Points on a hilly landscape, in no order, each with its height.
A ball rolls from a point to the lowest of its 3 nearest points, and stops where none of them is lower. Distance is the straight distance between rows; heights are no part of it.
Kugo h=565: [  3  44  -2 -37  15  18   5  11 -18  29  -7  -8 -34 -49 -10 -28  -3  -6
  17  46 -38]
Rivi h=781: [ 18 -39 -24  14   1 -35  -6 -16  15 -28   9  16  57  45  -4  32  10  12
 -57 -15  20]
kotet h=548: [ -1 -19  -7   2  10  -9   2  45 -52   9  11  20  40  42 -32  13  -1 -22
 -13  -8  23]
rofit h=429: [ -8  -8 -16 -16  23  -9 -17 -51  44 -20 -34 -10  41 -20 -14 -16  49  24
 -11 -53 -21]
vum h=610: [ 22 -27   3   7  13 -42  12  52 -23  31  10  21  19  50 -26  13 -45 -18
 -18  -7  25]
bon h=515: [ 37  -6  10  16   1  -1 -27 -58  43  36  32  10 -16 -15  28  -9  17  32
   0 -40   4]
kel h=390: [-58  -3 -30  -9 -60  12  -4  43 -67  11 -51  16  13  -9 -17  53   9 -12
 -18  23  26]
rem h=545: [-11  -8  14  13 -20  -8  -5  18  -8 -46 -15   6  -6   1 -10 -19  -2 -50
   1  -1   1]
rovas h=618: [-50   3   9  20  -3  22  -6 -75  70 -14 -19 -23  28 -43  22 -16  20  28
  64 -21  -5]
delu h=680: [  8   0  34  12 -26   6 -10 -17  43 -39  -8 -31  -4   5  18 -41  31 -18
  26 -14 -14]
lel h=474: [ 15  40  22  -8  51   6   4 -15  -6  32  16 -35 -50 -29  -1 -38   9 -25
  31 -43 -25]
Retam h=765: [ 18  -8  37  -7  20 -18 -19  49   3  24   7  12 -21  51 -13 -23 -24 -26
  -6 -14  -4]
rupu h=443: [ 39   3   1 -18  42   4   0   7 -14  54  12   7 -33   3 -22  14 -23  28
 -11  14   7]
relom h=275: [-22 -21  28  46 -28  11 -19 -44  74 -30  -8 -11 -14   7  26  -5  13  16
  37   8  -7]
Fadu h=294: [ 17   8 -10   9 -11 -24  16  53 -35  34  26  10  19 -14 -28  28   6   4
 -39  38 -12]
namos h=798: [  9  15  14  -2 -12 -26 -30  67  -8  25 -12  25 -24 -20  -9 -34 -33 -13
 -18   2 -27]
vabo h=663: [-38  12 -41 -47  11  40  27 -30 -12 -27 -20 -43  -7 -32   3  17  -6  -8
  41 -33 -14]
valuk h=143: [  8  -4   5 -12 -10 -47  -2  75 -54  44  15  17  28   7 -50  26 -10 -10
 -38  22  -8]
Loku h=431: [ 16   5 -23 -13  31  14  12 -34   9 -10  -2  -2   4  24  25  14  23  31
 -11  -9 -10]
Tede h=371: [ 29  -5 -14  11  16  15  -6 -39  24   0  10  24 -26  11  25   2   0  22
   9 -11  -5]
Lekon h=736: [ 30  -1  35  14  -8 -41  -8  28   5  33   5  -2  14  87  -6  -3 -30   1
 -17 -35  43]
parur h=310: [-26  22   1 -20  -9  41  12  -7  18   1 -17 -31 -28 -52  -2 -10 -15  19
  20  35 -20]
mopo h=778: [  8 -29  47   4  -8 -40 -21  35  45   4   6 -19  20  49   2 -21  -5 -25
 -44 -36  22]
nurob h=638: [-26  31  12  -2 -44 -35   3  82 -55  51  17  47  24 -12  12  58  36  17
 -30  35 -20]
suroz h=776: [ 27  11  11  41   4 -20 -25   8   8 -19  -3  10 -11  10  17 -32 -18 -41
  -3   3  10]
guva h=380: [ 39   2  36  40   2   1 -25 -24  16  30  39  39 -42   2  28 -20 -14  -5
  -1 -15  15]
beb h=408: [-10  25  29 -37 -15  15  -7  17   7   0 -24 -23 -39 -37  14 -25  -9  -8
  30  25 -27]
ropuf h=592: [ 17  28   7 -41  44 -14  27  32  -5  61  -6 -20 -13  14 -22 -12 -19  17
  26 -16  -6]
Livi h=528: [ 23  24  -3   2  30   1  -8 -36  28  29  17 -42   8 -15  11  -4  19  14
  17 -59 -15]
vade h=421: [-12   0  19  36 -24  45   4 -35  33 -30   5 -16 -18  -6  13  -1  -6 -13
  40  21  12]
vil h=322: [-14  -9 -14  40 -34  -8  -2   6  -6  11  -4  57  29  15  18   0  13 -49
  -2  39  32]
dib h=392: [-63  16  -9  -5 -41  -6  -6  39 -51 -17 -21   9  16 -27 -33  14 -11 -28
  -4  32   7]
Sif h=406: [ 15 -23   4  22  -3 -17  -4  27   0 -28   5  19  31  35   8  10  10 -33
 -20  -9  16]
Tez h=331: [-16 -16  -8  33  -9  21  11 -19  11 -32   5  13 -11  -9  16  12 -19  -4
   6  47  39]
Nuzig h=504: [-10  -3 -30 -22  43   7  25  -8 -24   3  -8  -1   5  46 -13  22  12  17
  -2 -10 -10]
Datas h=496: [ 15  -1  36  41 -32  20 -18 -28  39 -15  38  18 -32  -2  29 -19 -10 -15
  12  16  21]
bopu h=547: [ 26 -15  33   1   3 -16 -30  -3  35  39  13  -7 -23  31  20 -22   8  11
 -14 -46  11]
voku h=383: [  2  24  18 -27 -19   6  -3  36 -24  10  10 -17 -15 -29  -6  -4   1   7
 -12  55 -31]
rud h=415: [-37 -18  -3  25 -38  -6  18   7   4 -46 -16  -5  32  -5  15   3   9 -54
  13  -7  19]
vob h=389: [ 30 -10  -3   8  33 -16  -8   3   2  25  15   9 -33  33  -5  13 -26  20
 -12 -18  12]
Nor h=274: [-18   1   9  26  -1  21  12 -85  69 -12   6  16  36 -52 -21 -21   8  30
  30 -57 -13]
biga h=703: [ 35 -16  29 -28  31 -16  12  31 -13  52   6  -3   1  61 -23  11 -36  22
   1 -11  30]
tek h=309: [ -6   9  -3 -19   3  18   8  11 -19  -8   8   9 -25 -11  -7   3   2   0
 -10  47 -18]
bovo h=370: [ -4 -11 -25 -20  10   5   1  15 -56 -22  -5  12  10  -4 -35  18  -7  14
 -18  47  -6]
fes h=559: [ 12  -8  -1 -37  22  -3  -2  47 -19 -27 -35 -15 -16  20  -4 -10  19 -24
  -4 -39 -27]
rinup h=566: [ 30   3  47  16  -3   7 -15  10   2  31  24  28 -52 -20  -1  -7 -28  22
 -31  42  14]
maka h=340: [-38  -4 -27   1 -23   8  -5  29 -75   6 -14  16  29 -20 -37  14   3 -18
 -12  27  23]
binas h=391: [-41  14 -35 -16  10  56  19 -44   6  13  11 -43 -32 -69  12  18 -23  43
  28  43 -11]
tivak h=405: [-12 -39 -14  18 -21  -4 -12 -41  37 -53  -5  -8  27  17  28  12   3   8
 -28  -2  10]
lona h=576: [ 21 -22  -4   2  23 -16   9   9  14 -21  25  25   7  65 -10  22  -9  13
 -19 -17  18]
dunu h=418: [  1  42 -19 -25  32  18  11 -32 -21  31  14  -9 -27 -35 -15  25  -6  42
   6  24   4]
bati h=527: [ 22 -15 -47 -12  30   1  20   4 -52 -27   5   8  36  27 -28  62 -24  17
 -26   6  -1]
Guga h=269: [ -6  12  -5  30 -13 -16   6   3 -17  13  35  17  23  -4  -9  50 -12 -10
 -24  73  20]
Sabe h=500: [ 14   8   2 -39  30  -2  -1  40 -17  28 -13  -3 -34 -15 -10 -14  -6  -5
  11   3 -30]
lor h=469: [  9 -51   9  -6   5 -10 -21 -14  54 -22 -33  12  38 -11 -17  -4  14  14
 -45 -31   5]
Tor h=724: [ 26 -13  -3 -18  20  -7  14  50 -41   7  -7   2  -7  25 -43  -5 -13 -10
  -3   4 -19]
tud h=564: [ -1  37  28  -1 -42   1  -4  25  18   6  17  23 -52 -58   5 -22 -14  21
   7  52 -44]
Voro h=498: [ 29  40  61  12   1 -26 -30   7  46  23 -13 -16 -50 -21  31 -67  26 -36
  22 -60 -30]
dege h=577: [-20 -14 -47 -47  16   8  34  -2 -44 -32 -17  -2  22  22  -5  16   0   7
 -12 -18   6]
gor h=512: [-28  10 -31   0  -6  44  11 -53  18 -24  -2 -33 -10 -26  19  26  11  14
  44 -11   2]
dalen h=261: [-15   9   3 -19  29 -16   8 -42  31 -17 -10 -40  -1 -40 -13 -29  39  20
  17 -57 -42]
Femuz h=379: [ -9  10  -3  16  -1  39  13 -31   0 -30  11   0 -33 -15   6  13 -13 -10
  36  25  25]
sevin h=551: [ 36  16   5  -6  20  33   0 -24  -2  50  32   7 -47 -37   3  -5  -7  32
   5  35  -2]
Luz h=538: [ 35   9  15  35 -18  30 -11 -24   0  11  47  29 -40  -1  10  -1  -7  12
  -7  46  15]
Dubat h=333: [ 35 -11   3  28  10   0 -19 -18  13  -1  39  18 -15  27  12   4  -9  -1
 -16 -17  11]
godot h=876: [-15 -33  18 -40  -2   3 -21   3   3 -43 -42 -17  45   8  -8  -3  46  -1
 -35 -48 -13]
tuzub h=420: [  8   4 -26  -5  21  31  10 -23 -21   3  11  21 -23  -6  -3  25 -21  28
   2  23   6]
Bul h=409: [-34  -1 -31   7 -18  -8  14  22 -46 -21  -8  13  30   6 -31  10  23 -23
  -1   4  39]
Tinam h=788: [ 26  -3  30  23 -20 -32 -19  25  38 -34 -22 -14 -17  13  25 -32  15 -22
  11  -8 -25]
nises h=283: [-40   7 -10  -5 -36  -4   1  21 -51   8 -10  20  26  -5  -4  41   5  -9
 -37  56   1]
fir h=513: [ 17 -37 -27 -24  42 -11  12  23 -27  -2   1   8  15  52  -2  23   3  17
 -11 -24  -9]
Kadu h=779: [-31  20  48  42 -34  23   1 -17  49 -36 -20 -19 -33 -23  20 -43  -8 -43
  49  16 -32]
Bude h=499: [ 32  18  18  -9  10  -4 -25 -45  25  31  42 -26  23 -24   1 -41   2  29
   8 -83 -29]
divid h=184: [ 18   5 -10 -36  38  -1   8  37   9  15 -16 -12 -11  21   1 -27  18  -6
  -3 -26 -19]
mak h=434: [-58  12  -2 -57  -2  47  12  30 -21 -10 -37 -49 -16 -50   2  -8 -25   1
  25  14 -26]
nas h=280: [ 12   5  -5  48 -15  -8 -15   2  -2  26  37  42  13   1   1  24 -13 -20
 -13  53  47]
Pevi h=372: [-29  12  -2 -44 -11  22  -2  12 -38 -23   1 -15 -26 -32 -14   3  -8   3
   0  28 -24]
Kirur h=667: [-28  25 -32 -43  23   4  32 -12 -15 -17 -21 -45  16   0   9  -2  27   4
  24 -53 -32]
Labes h=314: [-18 -15 -38  33 -13  12  11 -28 -23  -4  -2  45  29  20   6  41  -2 -29
 -18  65  51]
Mufi h=92: [-10 -12 -20  14   1  10  11 -69  42  -7   7   0  42 -33 -37 -38  13  49
 -16 -45 -14]
kat h=452: [ 44  -3   2   6  25 -22 -14  -9  12  53  20   0 -14  46  19  -3   2  24
  12 -41   9]
rinu h=851: [ 27  18  57  36 -17  29   3 -30  29  27  23  22 -50 -22  40 -35  -4 -15
  45  -4 -13]
Mifor h=518: [-23 -26  -1  -7 -24  -6  15   9   8 -53  -8   5  44   1   5  13  28 -27
 -11 -14  31]
teza h=629: [  9  41 -44  -4  46   3  43 -35 -12  -8  21 -33   2 -10 -15   3  13  32
  13 -50 -47]
maneg h=313: [-24 -17 -25   4 -23  -8   7  -7 -78   5   6  30  32  -2 -30  57  11  -1
 -26  60  14]
zaga h=447: [ 25 -23 -21 -15  63 -12   8 -10 -18  18   1  14  -1  40   1  16 -18   5
   4  -4  -4]
vuvi h=658: [ 29  52 -18   9  59   7  16 -38 -16  16  35 -22 -11 -33 -10  -9  -7  21
  20 -34 -20]
fut h=257: [-46   1 -21 -11 -23  44   6   9 -35 -21  -1 -35 -19 -46   3  26 -41  22
   0  68   6]
pese h=465: [-11 -29 -25  -3   7 -19  20   4 -43 -28  -6  27  54  28  -4  24  10  -8
 -27   5  22]
Merab h=672: [-14  37 -59 -33  19   7  45 -41 -18 -10  -6 -20  13   1   1  17   4  37
   9 -42 -23]
Bosep h=489: [  3 -62  13  -7  -2 -17 -20  -7  58 -38 -26   8  41  10 -10 -20  20  -4
 -49 -33   6]
bato h=435: [-19  28  -9  -1  16  67  23 -39  10  -9  15  -9 -35 -25  16  18 -19  28
  45  24  15]
Der h=662: [-23  27   6 -12   6  15  19  -2  29 -16 -33 -30 -18 -13  11 -13  11 -16
  52 -19 -45]
feg h=448: [ 17  29  14  -2  21   1 -14 -11   6  39  49 -39  -8 -17   7 -45 -11  18
  16 -77 -20]
fopo h=679: [ 30 -15  11   4  -4 -40 -18  53 -18  25   2  16   3  24 -16 -12 -28 -27
 -35  14  -1]
Rumu h=787: [  9 -24  12  -5   1  -4  -4  -2  28 -34 -39 -28  -6  14  25 -25  27  -4
   1 -19  -9]
zap h=694: [ 33 -23  27  17   2 -24 -13  31   8  26  20  13  -3  59  -3 -14 -34 -10
 -19 -35  19]
meru h=575: [  1  21 -28 -43  25   4  20   3 -43 -11 -39   9 -10  14 -12  16   7  14
  14  -4 -24]
rolu h=433: [  0  18 -49 -23  35  19  19 -40 -25   1   1  -1   3   5 -23  36  -6  40
   8  12  -2]
bika h=807: [ 25   0  34   5   3 -14 -20  48  27   6 -27  17 -38  15  22 -53 -19 -15
   0 -12 -12]
Dof h=285: [ -9   9  -7  29 -35 -29  -3  25 -19  34   8  32   9 -24  -3  20 -10   1
 -42  56   7]
Luse h=747: [ -2 -46   4  -4  -5  -8  -2  10  -8 -37 -18   6  80  39  -4  15  27   7
 -42 -34  12]
Vepeg h=195: [-25   7 -17  -4 -37  26  -4   0 -38 -14  20 -16  -2 -42  -4  34 -12   1
 -11  50  10]
sisid h=683: [ 37  -3   7  -6  31 -33  13  34 -46  52  21  -2   7   1 -36  43 -23  43
 -29  30   2]
duguk h=258: [-13 -19   8   2 -11  12  -8 -76  54 -24 -26 -19   3 -12  15   1  38  18
  25 -23  -9]
disa h=267: [ 12 -18   1  -2 -12 -28  10  56 -49  42   9  26  43  11 -35  26  -3 -14
 -33  39  11]
gonik h=234: [  0   5  -7   4 -15 -14  12   8 -16   5  48 -18 -19  -7  -6  24  -4  40
 -37  56 -14]
beso h=609: [ -8  27 -42 -19  -3  12  33 -48   4 -27   2 -36  29 -29 -26   3  14  23
   8 -59 -27]
kefi h=413: [-19   3  -9   8 -19  -8 -10  41 -58  21 -16  22  15  -8 -28  -6   3 -27
 -29  29  -6]
giki h=484: [-46  12 -69 -14   1  63  28 -46 -11 -15  -8 -36 -24 -36  26  30 -44  35
  19  20   7]
Vek h=422: [-55 -33  28  31 -23  19  -3 -27  45 -45 -34 -43  -7  -6  18 -17  13   2
  58 -10 -24]
guk h=305: [ 29 -27 -16  37  13 -11 -10  -5   9 -21  35  32  13  34   7  21  -5 -21
  -3  -1  45]
felu h=714: [ 18 -10  14  -3   3 -25  -9  15  31   0 -23 -22  -8  18   4 -29  29 -16
  -1 -37 -19]
tute h=505: [  2   3  28   6   4 -14 -25 -41  69  -2  -9 -24  23 -35  15 -28  45  20
   8 -28  -7]
vos h=730: [ -3  25  33   9  -2  18  13 -11  29 -11 -21  -5 -44 -13  10 -29   7 -29
  26  -9 -15]
mav h=387: [ 13 -14   8  24  -8   1 -17 -59  68   1 -26   5  23 -19   8  -6  31  31
  -3 -21   5]
Tufez h=657: [ 35 -20  10   4  30 -10 -10  17 -10  50  41  23  -5  32 -20  20 -33  33
 -28  33  27]
neker h=445: [ 24  22   2   2  16  15   1 -44   0  16  24  -7 -23 -22  16 -14  23   9
  38 -17   1]
sogo h=396: [  3  12  18 -11 -21 -24 -13  68 -40  15   4  -7  -3  -9 -33  14   9  -3
 -43  53 -22]
fites h=641: [-26  -1   9 -38   3 -17 -11 -24  46 -30 -55  -9  12 -40   4 -34  38  15
  12 -20 -21]
zopag h=786: [ 13 -58 -28   5  18 -19   6 -43  44   1 -24  18  60  28 -14  31  -6  35
 -60 -35  -1]
giz h=707: [ 31   9  33  23 -12 -10 -14  24  39  -9   9   9 -39   3  32 -39  -5 -24
  -4 -25  -9]
zagik h=487: [ -1  15  18  20 -14  54  -8 -48  17   6  11  -4 -42 -31  16   6 -15  22
  52  23   5]
ritul h=488: [-28 -18   4 -29  -1   1  -2 -42  65 -38 -42 -40  17 -29  -5 -30  49  12
  20  -7 -16]
zun h=299: [ -4  -2 -12  25  -9  12   2 -10 -11 -14  14  26   8  12 -13  12  -9 -31
 -10  41  36]
ven h=666: [ 31 -23  -8   8  23 -34 -12  27 -31  40  36  20  35  26 -27  33 -26   8
 -33  35  21]
zanu h=612: [ 11  38   7 -27  29 -17  -6  56   9  35 -11   4 -33 -18   4 -37  -3 -20
  21  -9 -26]
sifi h=524: [ 29  12   1 -17  24   1 -11  10  18  13   5  -7 -41  10  18 -16  -5 -20
   7  -4 -14]
nadi h=254: [ -7  22  -5 -25 -17  28  16 -11  -5  13  10 -24 -39 -24  -3  12 -14  23
 -18  58 -18]
Kogop h=456: [-41  -2 -46   0 -18  22  12 -12 -26 -44   1   5  25   4   4  19 -20  -8
   5  40  32]
vesez h=653: [ 30 -29   4 -14   7 -26 -17  20  34   3  18 -11  12  51  10  -1  13   9
 -25 -22   3]
ruli h=645: [ 35 -19  -5  17   8 -29   4  25 -10  38  36  10  -5  36 -13   9 -40   8
 -23   9  60]
Buzu h=756: [ 22  11  28  38 -18 -34  -9  57   4  37   5  27  16  39  19 -15 -33 -18
 -37  -9  50]
lerir h=428: [-31  -4  -4  12 -71   8   0  40 -31  -8 -49  37  10  11   3  21  19 -29
 -22  23  36]
Sino h=562: [-12 -22 -30 -23  16  -3   8   9 -31 -44 -14   2  20  16   2   9  10  -9
  -3 -20  -7]
Gigud h=401: [  6  -5  20  26  -7  -3 -14 -79  44  -5  39   1  26 -43   9 -32  16  34
  49 -51 -30]
kire h=374: [-26  19 -18 -51  15  38  24   1 -15 -13 -22 -25 -23 -22  -5   5 -25   9
  22  28  -9]
vaveg h=400: [ 11  24 -14   6  24  18   4 -36  -8  24   4  14 -41  -4   8  15   4  19
   2   2   9]
Zib h=617: [ 33  18  42  19  -4   0 -32  14  25   8  19  21 -51 -20   3 -29 -16   0
   8  23  -8]
soped h=661: [ 46 -33  30  14   2 -28 -14  13  13  37  39  17   5  50   3   8 -32  -5
 -19 -25  58]
Gazon h=554: [-15  31  14  14  -9  -2 -19 -37  35  -4 -10 -31 -13 -26  16 -29  38  -1
  42 -14 -27]
tebit h=339: [-62 -15 -20  -2 -29  37  12  24 -23 -38 -34 -27 -15 -60   0   0 -35 -16
  20  38  -5]
litov h=300: [ -3 -15 -14  47 -31 -13   1 -20  15  -9  -1  22  16  -8   8   8   0 -47
   0  31  31]
pul h=508: [-34  -4   5   7 -16  17  15 -11  25 -37 -13 -22 -26 -10  29 -13  15  -8
  32  14  -9]
Zore h=247: [-42   9 -18  11 -27   0  13  12 -41  18  21  -2  23 -25 -26  27 -11   4
 -53  65  12]
guf h=425: [-22  35 -19 -37  35  25  31  -7 -32   7 -12 -21 -23 -23  -7  -8   6  11
  35   8 -13]
Duf h=483: [ 33   9 -10 -38  43  14   3  25 -26  42  -7   7 -15  18 -17   9  11  18
   1  11 -18]
pov h=867: [ 10  45  47  29 -37 -36 -17  46  25   3 -20  43   3 -23  23 -30 -24 -39
   3  16 -12]
rikep h=758: [ 25 -30  14 -26  23 -33   6  68 -54  30  -7  -6  19  40 -48  16 -25 -13
  11 -13  -2]
lizi h=341: [-22 -14 -10  24 -28  -4  -2   2 -29 -27   2  21  17   6  -2  14  -4 -38
  -2  15  28]
gol h=368: [ -9 -11 -10  32  -8  15 -16 -41  25 -47  12   7   2  15  21  19  -1  -3
  11  21  21]
somon h=744: [-29   5 -13 -54  -1   3  10  -2 -11 -42 -44 -34  13  -6   9   0  47   2
  20 -24 -33]
Rap h=352: [-22   1  14  38 -50 -17   5   2  19 -31 -26  42  27  -1  32   3  12 -62
   5  26  23]
Nodev h=549: [ -5  12 -20 -35  28  16  16   3  -5 -18 -32 -26  -9  -3  -6 -20  13  -4
  25 -21 -19]
Zuz h=586: [-31   9 -18 -38   1  51  29 -14  -9 -43 -22 -28   7 -14  11   2   7   3
  31  -3 -20]
Nes h=349: [-11  -8   1   6 -21 -17  -6  71 -70  41 -24  24  26   8 -36  31  22 -19
 -25  19  -5]
luvud h=644: [  7  -3  -3 -39  14 -19   7  -2  25 -29 -14 -36   6   5  -7 -15  52  16
   0 -38 -41]
sumul h=555: [ -1  -7 -65 -15  19  -2  38 -40 -24  -4  -8  10  28  32  -6  38  12  41
 -14 -22 -26]
Baror h=599: [ 14   1  20  -1   0   5 -22 -37  36  35   1 -11 -26  14  29 -17  38  -1
  10 -32  -7]
tuzab h=507: [ 11  34 -22   5  -5  10   9 -84   2  -6  33 -24  15 -30   1 -24  21  34
  16 -53 -35]
suden h=692: [ 26 -49  24  22  -8 -40 -27  10  42  12  18   6  38  57   6   4 -22  -5
 -42 -33  50]
seni h=785: [ -3  44  38   6  -5   7  -1   0  21  18 -12   7 -61 -34  18 -45  -3 -20
  48  -5 -31]
Miz h=506: [ 20  30  27 -26   5  25   3   4  14  31  12  -7 -55 -55   5 -21  -7   4
  26  16 -13]
dedor h=344: [  1 -15   1  41 -27 -17 -13  -6  31 -40  -5  11  19  10  16 -12   3 -45
  -9   4  33]
lev h=436: [-17   3  22  28 -10   1 -16 -69  39  -6  -6 -32 -14 -32  17 -13  33  -8
  45 -39 -18]
dis h=416: [-17 -35 -10  39 -30 -17  10  -5  -3 -35  -4  27  41  27  19  15  24 -50
 -17   8  65]
doma h=775: [ 22  11  12  23  -4 -27 -10  50 -17 -10   4  22   6   9  -7 -26 -18 -49
  -9   4  -4]
Fusuz h=659: [-30  25 -12 -50  10  22  23   0  -7 -25 -40 -59  -1 -12  21 -16  25  -3
  36 -28 -31]
Puv h=224: [ -3 -45  17   0 -23 -18 -29  -1  43 -47 -32  10  58   8 -18   9  36 -18
 -55 -22  16]
nuras h=441: [-25   7 -33  -2   4  41  -3 -35 -26 -22  14   5   9 -15   2  33 -45  17
   6  39  31]
Nerom h=620: [  1 -30  21   8 -14 -35 -12  41  24 -17 -11  -9  34  36   2 -19  23 -26
 -25 -26  12]
vig h=682: [ -2 -58  16  16 -14 -29 -18  14  22   5 -15   8  72  29  -8  -2  -2  -5
 -51 -31  24]
luro h=442: [-21   3 -13   2  -5  26   0   4 -13 -39  -6 -20  -5  -4   7   3  -7 -14
  17  19   6]
Rif h=646: [-15  58 -47  -6  32  28  27 -52 -13 -18  -9 -17  -1 -21  12   9  -8  18
  35  -2   3]
bova h=837: [  8  26  61  35 -23   3 -10  15  13  -8  -6  37 -55 -31  27 -49 -21 -32
  37   5 -33]
buvel h=526: [-46 -25   4   2  11  18   4 -53  53 -28 -16 -47 -11 -30  32  -4   8  -3
  60 -12 -16]
buzez h=588: [ -7  21 -20  -8  22  18  17 -27  21 -10 -13 -36  -1  -6  16  -4  16   7
  41 -26  -3]
piti h=652: [  8 -15  -1 -12   5   5   2  23 -14 -17 -13   2 -21  15  -7 -18  15 -20
   4   4 -14]
vopi h=668: [ 42 -25  -7  -9  28 -27 -10  34 -22  66  26   7  -1  27 -18  28 -51  35
 -17  21  14]
Lites h=537: [ -1  24  19   6 -25 -40 -25  60 -32  38  -1  49  30 -21 -11   8   4 -21
 -47  22  -6]
kivug h=463: [-35  43  -1  -4 -36  -1 -16  41 -30   4  24  20   7 -33 -12  10  -3  -8
 -21  57 -15]
Rup h=733: [ -1  -1  11  40 -19 -23 -23  41  -7  24   6  45  20   6   5 -17 -22 -25
 -27  20  13]
sak h=503: [-27 -10 -30 -13  -1  28  20 -23  -1 -34 -13 -30 -13  12  22  14  -5  14
  25   8   6]
Mukip h=715: [-22  14   3 -27   0  25  17  28 -30 -28 -29 -12 -27 -14 -13 -29   6 -31
  15   4 -29]
kuz h=544: [ -9  33 -26 -18  39  -6  14 -36  -5 -10 -13 -43   4 -19 -21   0  24  13
  15 -41 -23]
saz h=497: [  0 -51 -21 -17  15 -12  13  27 -75  -7  -7  21  39  31 -45  31  -3   7
 -16   6   7]
gab h=284: [ 11 -19  -3 -14  -2 -11  11  74 -61  48   2   6  30  14 -53  39 -16   2
  -7  26 -10]
mapen h=490: [-36  21   8   2 -32  12 -11  26 -10 -13  -9  -5 -22 -32   7 -16 -31 -14
  12  37 -23]
Rase h=579: [ -3  37  12 -25 -26   7  18 -12  14  46  27 -13 -57 -58   4  -8   9  50
  19  46 -14]
gezer h=462: [-26  13 -66 -34  21  27  33 -30 -42 -40  -9  -4  -3  22  21  48  -8  37
  13  -7  -5]
Lese h=426: [-16   1  32  51 -33  -3 -12   6  22 -33   5   7 -16  -9  12 -17 -13 -32
  12  22  10]
rasas h=656: [-39  -7 -30 -59  -5  17  15  21 -58 -48 -38 -24  -6   3 -12  -3   2   2
  11 -13 -11]
vomoz h=375: [-20  -7   0  40 -28 -17   5  25 -16  -9 -18  54  42  23  17  11  28 -50
 -19  -8  39]
sov h=567: [  1  39  -8   7   8  40   5 -37   3  54  32 -26 -48 -78  -2  -1  10  43
  27  38 -12]
vufi h=675: [ -3  19  15   7 -20  32 -13  -7  17 -13   8  31 -41 -12  16 -26 -27 -12
  30  43  -2]
Datu h=543: [ 21   3  -3 -18  20 -18 -12  -1  39  16  -4 -21  -5  11  11 -10  29   5
  -8 -39  -7]
Zile h=570: [ 21 -35 -30 -10  21  -8  31 -12  -6  -9  13   9  46  79  -1  47   7  44
 -29 -43   0]
tid h=454: [ 11 -23  12   5  -3   1 -29 -58  49  25  10  10  37   9  -9 -13   5  23
 -31 -36  22]
fud h=732: [ 41 -20  10 -13  20 -26  15   9  -5  44  26  23   3  84 -13  23 -46  49
 -16 -15  37]
notu h=292: [ 29 -17  -2  63  -8 -18 -12  -1  23   3  44  43  -5  19  14   3 -12 -36
  -3  22  41]
papot h=259: [ 24  18  30 -18  23 -15 -14  10  33  31   3 -30 -28 -20  17 -35  22   3
  18 -64 -10]
tal h=777: [ 14 -35   6 -19  15 -16 -10  48  -3 -20  11   2  11  58   3 -15  18 -19
 -17 -33 -19]
pak h=770: [ 26 -28  20 -29  14 -32  -5  77 -36  30 -10   1  10  28 -40  -6 -21 -19
  -2 -20  -1]
Fik h=404: [ 37  -7  36  59  -2  -1 -29 -12   0  36  54  29 -25  10  32 -24 -33   5
 -19  -4  42]
Ruro h=264: [  6  20   8  58 -20 -25 -16   7  24  10   7  39  14  -3  33  -5   1 -48
 -20  23  36]
gavul h=718: [ 34 -42  40  14 -19 -27 -32 -20  29  35  34  -8  25  71   6   9 -19  26
 -37 -43  57]

For each start below, name the point where the ball stops.
Rumu => duguk
Tinam => duguk
Zuz => zun
Nuzig => Ruro
sumul => Ruro
buzez => zun
vos => zun
Zile => Ruro
gezer => Ruro
